Points on a hilly landscape, in no order, each with its height.
A ball rolls from a point to the lowest of its 5 nearest points, and stops where none of them is lower. Distance is the straight distance between rows; heights are no part of it.
z_684: [ 88 148 162  65 124 159 131 147 129 158 169 135]  (h 15.3)
z_614: [111 146 160  87 106 154 121 132 121 149 150 138]  (h 10.1)
z_184: [132 152 120 192 145  94 126 112 109 107 101 133]  (h 10.9)
z_701: [191  88  65 127 157 156 163 128 122 132  82 106]  (h 61.8)
z_152: [121 114 150  98 134 157 148 119 136 168 134 152]  (h 21.9)
z_708: [141 138  99 208 168  89 121 119  90 105 102 130]  (h 45.0)
z_340: [133 135 146 133 106 133 138 107 125 133 114 145]  (h 42.7)
z_761: [165 100  86 153 146 113 161 120 121 113  98 120]  (h 9.5)
z_141: [122 154 154 107  88 140 119 125 122 130 133 138]  (h 16.0)
z_713: [134  73 112 101 163 152 164 125 138 168 125 130]  (h 15.4)
z_392: [114 136 163  99 115 158 131 119 130 149 136 146]  (h 19.1)
z_140: [146  67 100 101 170 156 162 133 137 155 121 116]  (h 16.5)
z_721: [137 141 132 165 117 103 139 106 125 120 105 142]  (h 22.4)
z_475: [ 93 170 175 173  72  83  40 162 153  84 164 129]  (h 11.6)
z_792: [141  98 109 139 131 120 153 112 133 129 104 125]  (h 13.6)
z_26: [119 107 143 100 146 156 160 123 142 173 137 150]  (h 12.6)
z_544: [ 53 143 171  66  95 136  80 142 155 140 188 136]  (h 40.4)
z_589: [ 89 155 161  58 135 161 146 150 143 160 173 134]  (h 22.5)
z_474: [106 178 165 172  86  80  47 161 133  84 160 121]  (h 30.2)
z_259: [ 93 144 161  83  84 146  96 136 129 133 170 129]  (h 21.4)
z_220: [162  81  75 133 139 131 155 116 124 131 100 114]  (h 19.8)
z_472: [181 115  59 177 169 116 154 126 103  95  93 112]  (h 29.0)
z_127: [136 118 128 141 112 120 139 107 137 128 112 144]  (h 25.2)
z_70: [175  98  64 152 150 122 162 126 119 113  88 110]  (h 16.6)
z_847: [147 117 101 171 142  98 148 114 124 114 103 128]  (h 16.4)
z_217: [128 163 156 125  84 125 106 121 122 104 131 129]  (h 19.7)
z_660: [126 180 155 142  89 110 100 130 121  97 126 127]  (h 22.6)
z_662: [144 122 118 164 127 102 153 108 130 116 104 131]  (h 19.2)
z_496: [172  70  81 104 165 161 160 132 125 150  98 111]  (h 34.6)
z_430: [129 199 153 172 109 101  87 138 109  95 121 126]  (h 63.4)
z_368: [101 162 176 149  74  94  54 151 153  84 164 120]  (h 55.3)
z_482: [152 100  95 150 131 112 155 112 127 124  98 125]  (h 12.2)
z_246: [103 143 161  73 147 166 163 140 150 173 154 142]  (h 6.3)
z_469: [129 115 137 134 117 134 146 109 134 142 112 143]  (h 41.5)
z_453: [112 117 145  89 153 163 159 124 139 173 144 148]  (h 5.1)
z_862: [132 152 154 133  97 130 134 111 125 121 120 136]  (h 28.3)
z_995: [145  84 101 135 136 132 158 112 132 138 105 129]  (h 15.9)
z_531: [ 47 160 167  43 115 138 116 164 170 144 196 126]  (h 43.8)
z_111: [125 104 135 116 130 150 152 108 140 162 125 144]  (h 41.4)
z_728: [104 158 162 101  72 131  89 133 126 115 157 121]  (h 23.5)
z_524: [151  75  97 121 144 136 162 119 130 151 112 121]  (h 19.4)
z_539: [130 195 147 185 128 100  86 134 102 103 114 132]  (h 12.4)
z_254: [162  64  88  79 191 169 163 139 139 158 113 108]  (h 21.8)
z_804: [ 80 148 160  64 110 148 114 146 134 149 178 124]  (h 19.6)
z_673: [ 88 146 170 105  65 116  65 133 151 105 170 127]  (h 39.9)
z_353: [133  91 116 130 136 134 152 112 135 148 114 135]  (h 19.3)
z_535: [106 141 157  72 140 165 148 134 138 170 150 144]  (h 9.3)
z_504: [173 126  63 197 183 112 152 132  88  91  93 116]  (h 45.2)
z_265: [129 150 115 209 164  83 113 115  95 113 101 129]  (h 32.6)
z_994: [168  69  80 122 153 149 156 122 127 138  97 116]  (h 32.8)
z_955: [139 186 148 167 111 103 106 132 112 100 113 128]  (h 47.4)
z_707: [195  93  60 146 155 141 164 126 114 114  80 107]  (h 28.2)
z_869: [183  76  73  86 192 188 163 140 133 152  85 101]  (h 40.9)
z_551: [ 67 140 164  78  88 141  79 141 142 135 185 134]  (h 35.2)
z_257: [125  86 128  94 168 154 163 120 152 172 137 135]  (h 13.2)
z_145: [139  76 116  85 183 151 164 128 157 168 139 126]  (h 15.1)
z_284: [ 54 147 167  56 104 140 102 158 155 144 196 130]  (h 33.7)
z_352: [139 134 100 192 159  87 141 111 112 105  99 131]  (h 38.2)
z_622: [170 116  68 183 157 102 152 127  98  96  98 115]  (h 10.7)
z_815: [175  70  82  93 182 172 160 138 132 155 101 105]  (h 30.4)
z_32: [134 176 133 190 135  97 110 118 109 104 101 129]  (h 46.2)
z_268: [153 123  79 207 182  97 135 124  78 100  97 118]  (h 67.4)
z_327: [102 152 158 117  66 108  69 141 140  96 160 122]  (h 11.0)
z_946: [ 72 146 175  91  75 125  62 136 154 119 182 135]  (h 48.0)
z_136: [123 126 147 119 109 145 136 112 134 148 123 146]  (h 54.4)
z_793: [116 187 161 155  86  92  71 153 123  81 146 111]  (h 33.9)
z_627: [147 128  91 202 164  89 139 119  98 103 104 124]  (h 61.9)
z_760: [118 174 157 140  77 100  81 140 124  88 145 117]  (h 25.7)
z_689: [145  80 113 124 143 140 157 117 134 153 116 132]  (h 19.5)
z_968: [140 155 149 153 112 112 128 114 125 111 109 138]  (h 28.9)
z_359: [ 93 153 180 127  63 103  58 136 158  95 175 132]  (h 51.5)
z_623: [ 66 154 162  52 113 140 111 151 146 149 187 127]  (h 33.6)
z_206: [139  99 121 146 128 122 146 104 129 133 104 134]  (h 15.8)
z_385: [168 128  65 209 183 103 131 130  75  95  98 118]  (h 56.0)
z_993: [ 95 149 157  71 105 155 123 139 125 145 164 131]  (h 13.3)

Where does a ball stop that starts at each point below?
z_340: z_761
z_469: z_761
z_496: z_453
z_684: z_453
z_660: z_614
z_524: z_761
z_946: z_614
z_955: z_184
z_994: z_761

Write out the way that a ball takes from each point below.
z_430: z_539 > z_184
z_713: z_257 > z_453
z_111: z_26 > z_453
z_793: z_660 > z_217 > z_141 > z_614
